Each row is a point on a tangle of strands that fork, close into loops and nearly touch. The rows are in no order.
(in the rows, 128 means zero)
Two points are linked if the straight distance between their rows is under 75.9. Some points are linked to none.
neke: [122 103 135 123  87 123 150  87 149 160 132 169 128 144 125 126 127 144
 122  83 111  96 124  89 157 133 141 133 135]
Veriz: [129 173 128 114 175 138 113 215 125  77 111  82  96 112  71 106 123  88
 173 130 143 159 125 168 134  87 135  83 123]
zifu: [135  82 133 127  99 123 130 107 146 147 121 160 137 177 127 117 128  98
 110 116 134  90 164 119 118 120 142 151 125]
dulu: [163 115 171 143 126 100  68 148  86 199 165 135 131 128 161 147   6 129
 128 134 138 118  98 116 100 137 208 152  90]
lusif: [139 177 152 112 182 149  89 145  90 118 152  64 174  55 114 115 104 153
 157 184 135 151  98 145 127 129 134 119 130]
Ruf: [148 101 133 118 128 109 104 127 119 141 117 139 132 166 135 129  97  92
 138 135 149  94 152 127 101 109 154 155 117]
sov: [128 165 138 143 144 107 108  85 108 151 151  99 186  69 182 146 107 189
 122 153 118 126  77 140 112 151 101 152 164]
refo: [ 96  71 137 137  51 135 168  95 180 174 143 182 150 138 115  93 150 128
  60  61  92 109 138 100 147 100 133 150 105]
Gug: [124 159 141 152 124  98 112  74 136 159 142 108 184  95 201 141 118 189
 101 126 117 117  75 144 112 145  89 164 170]
kupu: [125 168 122 120 146 130 129  88  97 131 132 120 147  69 140 147 121 191
 168 132 125 130  80  99 157 157 103 109 149]
busu: [120 121 101 128 122 151 175 102 147 107 122 145 115 141 125 147 199 135
 116 135 117 151 162 109 154 163  89 114 142]
kete: [126  88 170 132  75  99  97 109 128 193 150 152 162 123 159 107  67 140
  99  99 128  80  97 136 108 108 178 170 124]
Roz: [112  80 157 134  59 112 128  96 156 182 140 166 162 134 143  90 112 140
  84  75 114  86 113 129 120  99 150 167 122]
nid: [144 151 140 130 151 111  99 114  82 158 157 111 153  89 157 153  68 162
 158 162 135 124  89 119 118 147 150 140 131]
mon: [120  79 119 138  81 146 176 103 176 150 128 168 126 176 119 135 174  95
  69 108 113 123 181 100 145 143 120 134 131]
nuvil: [133 120 108 118 142 136 142 122 126  98 116 126 118 147 118 130 164 113
 142 151 140 128 166 133 122 128 113 127 131]
Rere: [145 118 109 123 154 110 112 169 120 106 100 131 100 170 108 137 106  67
 156 136 151 119 165 133 101  90 140 128 109]
mosa: [133 167 143 139 162 117 100 107  88 148 164  89 190  52 166 143  90 187
 135 179 118 136  79 139 108 149 117 142 152]
Nef: [127  96 134 117  93 119 138 101 136 158 131 171 116 149 115 126 111 136
 135  90 118  92 123  83 156 131 159 124 128]
rifo: [136 113 100 127 137 110 143 181 128 102  98 158  68 184  89 147 105  69
 150 117 128 116 157 106 123 106 150  94 113]
nevam: [124 142 102 118 157 134 149 185 126  70 103 120  83 143  84 128 147  87
 157 141 132 145 156 145 127 105 127  86 117]
Tifop: [125 135 118 117 158 163 129 166 134  66 110  88 110 137  90 101 187  92
 132 162 142 158 174 175 117 112 108 111 123]
Tos: [125 158  91 122 158 116 148 212 110  73 103 135  47 138  75 141 106 103
 183 109 126 148 115 119 139 110 148  60 110]
zenun: [111 114 132 138  83 135 175  74 181 162 130 167 138 148 142 128 162 150
  88  71  94 121 130  90 169 141 104 138 135]
Bazed: [126 120 103 125 130 148 163 112 138 100 119 138 114 143 119 139 190 125
 127 143 127 142 166 121 142 149  99 116 138]
Viz: [123 120 157 142  89  99 119  80 151 180 141 140 170 125 181 119 105 163
  96  94 118  91  93 139 119 125 130 170 153]
dur: [125 165 128 114 153 148 119  97 103 110 132  96 159  69 127 122 159 177
 151 153 132 144 102 131 143 148  89 117 148]
pefen: [148 110 144 122 129 103  98 113 114 156 131 131 151 146 155 130  86 114
 133 146 149  94 133 135  96 120 154 167 124]
Dizu: [143 137 139 120 159 116  93 116 105 129 142  90 176 108 156 126 119 133
 130 184 153 125 132 167  80 126 123 175 133]
dod: [133 125 148 129 107 105 114  88 117 174 143 144 143 115 155 138  83 165
 141 106 125  96  87 106 139 141 151 144 143]
seb: [125  78 116 130  94 136 166 118 162 134 119 170 115 183 106 138 153  85
  93 118 118 107 183 100 138 135 136 122 128]
doga: [143  92 125 122 120 118 119 124 133 133 112 149 126 177 126 127 115  85
 130 130 144  96 167 122 106 111 145 146 121]
fod: [132  86 143 131  90 117 124  90 152 159 127 150 156 164 149 110 131 116
  96 112 136  88 150 134 106 124 132 172 134]
bog: [151 101 157 124 111 103  81 132 102 179 141 146 132 145 144 130  44 115
 134 120 143  94 112 113 111 118 191 156 105]
Luzu: [111 164 106 115 156 150 178 203 132  46 107 119  67 125  65 123 160 103
 154 134 110 155 130 147 151 124 129  49 122]
Suk: [129 116 150 130  97 106 117  83 133 174 140 143 155 125 162 125 100 155
 122 105 126  89 101 120 127 132 142 160 147]
fabo: [108 112  96 153 116 180 176 109 163 117 134 135 108 145 146 147 233 120
  76 140 115 191 175 118 155 183  57 138 135]
pev: [112 155 127 113 149 185 159 180 147  48 112  94  95 117  72 104 203 112
 127 153 117 169 148 166 161 141 109  61 135]
Kagil: [115 155 119 140 119 139 163  60 159 135 119 143 140 121 165 142 178 180
 112  91 100 143 108  97 169 161  58 130 147]
Tev: [112 132 112 124 143 181 162 166 143  59 116 106  96 131  89 114 214 104
 113 162 121 174 173 162 142 145 100  87 129]
kem: [135  99 147 136  97 105 109  86 148 164 133 134 173 150 172 114 121 131
  94 125 141  91 131 155  90 129 128 187 146]
gosuv: [111 135  97 119 135 157 197 159 142  66 114 137  81 135  91 151 195 109
 124 154 110 159 162 125 154 154 112  69 131]
dabi: [126 102  98 129 127 130 171 159 143  95 105 155  82 184  94 152 149  71
 119 137 120 123 183 112 127 124 133  95 122]
Gufo: [157 126 161 141 133 100  82 134  84 190 166 127 139 115 166 153  22 147
 139 143 133 117  91 114 109 145 191 147 109]
Tib: [113  88 171 139  61  91 102 111 141 196 153 154 173 109 168  96  74 155
  80  85 120  83  86 148 105  96 170 175 128]
siz: [132  90 111 126 113 127 156 135 145 119 111 163 102 185 103 141 137  80
 119 125 124 104 176 103 130 123 143 115 123]
dosi: [136 164 122 111 175 131 106 189 105  89 117  90 107 110  91 120 113 100
 177 145 149 152 128 148 126  92 139 100 114]
kulir: [138  94 167 128  93  99  90 115 115 188 148 150 151 131 155 120  56 132
 115 112 134  83 103 126 109 118 186 166 120]
neku: [137 162 146 132 170 123  93 119  89 138 164  80 191  57 156 134  96 171
 135 191 125 140  93 153  98 142 122 148 143]
vobek: [142 111 151 129 115  98 100  99 124 166 140 128 169 137 171 128  93 131
 114 142 141  91 122 149  91 127 145 180 139]
nokar: [151 107 114 128 132 101  99 185 117 134  99 162  67 185  97 141  62  69
 155  96 143 115 137  95 122  95 174 109  98]
Zote: [125 136 157 140  96 102 112  86 117 190 152 143 148  96 168 141  64 188
 132  89 110 100  58 100 149 144 154 138 147]
paf: [137 171 153 109 180 152  84 144 101 113 146  58 176  67 112 104 121 143
 145 187 140 150 111 161 117 123 128 128 132]
Gof: [147 150 126 121 184 111  81 206 108 112 113  93 122 126 103 125  89  62
 163 148 165 156 151 169  87  70 136 143 102]
Tis: [106 130 107 128 134 189 176 160 145  64 121 113  93 127  94 127 230 111
 100 165 114 187 172 152 154 164  91  83 132]
nog: [ 93  77 132 145  51 146 187  96 196 177 144 176 146 146 119 107 170 118
  35  64  88 130 149  93 158 113 119 146 105]
ludi: [153 145 152 144 156 105  88 132  75 175 172 113 151  90 166 160  32 160
 150 166 127 130  88 118 106 151 171 142 117]
dov: [138 157 133 120 154 121 107 108  84 138 146 105 151  82 143 145  95 165
 166 158 136 127  92 118 126 141 134 129 135]
gep: [145 125 130 117 154 118  96 122 110 123 126 102 155 133 145 125 123 111
 137 173 158 120 151 161  82 115 126 168 123]
kis: [142  99 113 126 127 109 119 172 127 123 101 164  78 191  95 141  86  66
 146 107 134 104 155  99 122 100 164 108 105]
lepe: [138 128 115 113 155 130 120 134 115  98 114 112 123 140 118 126 145 106
 151 158 149 129 160 145 110 113 123 134 122]
mito: [137 144 131 112 176 142  92 177 123  86 112  74 133 126  99 101 142  77
 145 164 160 152 166 184  95  84 121 138 116]
lobad: [131 173 101 113 164 132 123 182  88  89 121 115  69 101  86 140  94 140
 202 121 141 152  88 102 159 131 157  57 112]
sigib: [137 165 133 115 171 133 101 133  80 123 145  90 148  75 125 134  97 154
 172 169 141 140  99 126 127 132 138 120 125]
varu: [118 152 148 161 104  94 114  72 163 167 137 112 180 116 215 129 121 185
  77  98 113 109  77 151 113 135  92 171 168]
guki: [123 128 119 131 140 155 120  97 127 102 129 100 148 120 141 110 204 142
 117 158 145 153 153 160 113 148  75 157 137]
gusob: [139 117 124 124 141 126 109 103 123 120 125 109 155 141 150 120 155 120
 123 162 155 122 156 158  88 130 109 173 135]
meke: [131 167 104 109 159 133 129 157  87  93 124 120  83  93  96 146 104 154
 199 128 139 143  91  93 166 141 151  64 119]
Levo: [119  96 101 144 133 169 143 131 142  91 124 114 114 162 125 121 216  93
  94 165 143 163 204 158 107 151  83 146 125]
Dadi: [105  85 162 144  53 102 121 100 161 187 144 158 172 121 161  82 106 151
  70  70 115  85  98 148 107  88 148 177 124]
pezig: [106 123  98 133 125 181 186 136 150  84 123 130  96 127 112 147 232 119
  94 158 112 189 172 129 160 174  80  96 134]
fafav: [119 104 131 129  86 129 165  83 165 156 131 169 132 150 129 128 150 142
 107  85 105 108 135  90 162 139 122 133 138]
Ziniz: [130 145 124 115 170 150 112 184 133  72 106  80 115 133  86  98 159  78
 144 155 150 156 166 183 108  89 118 114 119]
Dafu: [106  66 144 131  53 125 147 102 161 175 141 182 151 139 115  87 128 127
  80  67 105  92 131 108 134  96 150 153 107]
dorel: [112 149  93 119 145 134 190 192 129  58 107 144  57 141  74 148 152 105
 154 132 108 145 138 118 150 132 136  52 121]
luket: [113 153 117 146 134 152 135  72 144 117 125 112 149 110 168 123 207 179
 105 122 117 166 120 133 142 166  35 152 146]
nat: [114 125 165 146  80  94 113  88 148 192 150 140 169 103 184 118  81 181
  93  78 107  91  64 133 129 118 146 160 151]
gid: [135 144 117 110 165 132 118 157 109  90 114 102 114 126 104 123 134 103
 165 155 149 139 148 146 118 103 129 115 118]
Nonu: [155  94 155 124 110 107  76 145 102 176 130 153 113 157 127 125  41 100
 137 104 144  98 116 103 115 110 201 144  92]
Veral: [163 103 132 128 124 103  73 177 104 161 109 159  76 177 104 137  39  78
 149  90 150 117 124  93 119  98 195 121  86]
boton: [131 164 112 110 153 135 128 129  86 107 127 121 105  87 108 145 109 170
 195 133 137 134  89  91 166 148 139  78 127]
zorov: [118 148  89 121 150 121 173 201 121  66 104 146  49 148  73 147 126 100
 166 121 115 141 131 115 143 123 142  56 116]
los: [113 167 120 113 156 162 164 201 140  46 108 102  81 120  62 109 172 104
 147 138 115 158 134 160 154 123 123  50 128]
zor: [123 151 126 127 117 121 145  69 129 150 128 146 137 104 149 147 126 186
 149  95 112 114  86  87 166 155 105 120 151]
Tanop: [115 135 125 142  99 139 175  66 179 151 125 156 137 140 157 139 174 165
  94  77  94 134 122  90 173 155  79 134 141]
Kuzit: [141 150 141 122 164 121  92 116  97 131 150  86 178  85 152 127 112 150
 135 186 142 133 117 158  91 130 124 160 135]
mano: [122 166 123 126 133 123 135  71 113 140 129 131 149  81 153 148 128 194
 153 115 117 124  79  96 159 158  90 118 154]
mib: [132 125 120 123 143 139 115 101 122 109 125 102 151 131 142 115 175 130
 125 162 149 136 156 157  99 135  95 162 136]
sikad: [118 142 121 138 137 154 124  84 132 110 128 102 152 110 153 113 208 165
 113 144 131 159 135 149 125 158  53 158 146]
mol: [128 165 119 114 150 134 128 104  90 118 130 120 131  75 122 143 120 179
 181 137 132 131  87  96 162 153 118  96 139]
sumu: [127 170  94 118 163 123 137 206 101  77 111 124  51 119  77 138 100 119
 196 109 133 154  98 115 150 119 152  53 109]
Lod: [107  76 129 147  65 150 180  94 193 169 140 170 140 165 128 121 178 107
  45  82 102 129 167  98 152 134 112 148 123]
tane: [165 103 146 130 121 104  64 168  97 178 120 154  89 166 116 135  26  89
 140  94 152 118 113  94 115 105 207 130  80]
sifav: [124 117  93 130 138 118 170 189 138  83  98 154  65 182  83 153 132  64
 133 131 117 128 168 116 121 113 137  83 114]
fid: [110 121  98 141 118 172 184 109 158 107 127 140 108 136 133 152 226 131
  91 140 111 184 169 115 162 178  67 119 140]
Malaz: [124 156 108 118 166 132 140 207 125  66 101 107  79 134  73 119 134  83
 165 131 133 153 143 158 126  91 129  80 118]
Rutos: [117 134 155 162  89  95 114  80 171 175 138 122 180 127 208 117 117 174
  68  91 116  99  83 157 109 124 109 181 162]
zani: [142 147 127 115 182 125  87 194 116  99 111  82 128 126 100 113 113  68
 158 157 161 154 158 178  90  73 130 140 106]
ruk: [118 129 117 121 150 176 139 159 139  63 115  92 108 135  91 102 209 103
 119 164 133 168 177 172 131 132  98 106 127]
lelo: [117 153 115 145 126 146 153  64 153 125 122 129 143 120 168 134 195 179
 107 107 108 156 117 114 156 165  44 140 145]
bipeb: [119 121 169 144  80  95 105  95 129 200 158 143 161  96 177 128  60 185
 106  82 108  94  58 121 135 128 164 152 144]

A tip is a point with one link. Name the tips that can be reached along the links from each point below, in the order of the rows.
pezig -> nevam, fabo, Gof, zor
bipeb -> Nef
Gufo -> dulu, paf

A fork is a point with three links, a tip a point with one. Leave the first point through the second and follow the links. Name the first fork or tip that comes.
Kagil; Tanop -> Nef
fid; pezig -> Tev
dulu; Gufo -> paf
neku; mosa -> Viz
dosi; Veriz -> nevam
Malaz; Veriz -> fid
sigib; dov -> dulu
Tev; ruk -> Gof
sumu; lobad -> zor

Name the points in between on the shortest way along the links from the first point to the second, in order.
pezig; los -> Tis > Tev > pev
Bazed; Ziniz -> busu > fid > pezig > Tis > Tev > ruk > Tifop
Nonu; Dafu -> bog > kulir > kete > Tib > Dadi > Roz
varu; mosa -> Gug > sov
boton; Tos -> meke > lobad > sumu
kete; kis -> kulir > bog > Nonu > tane > Veral > nokar
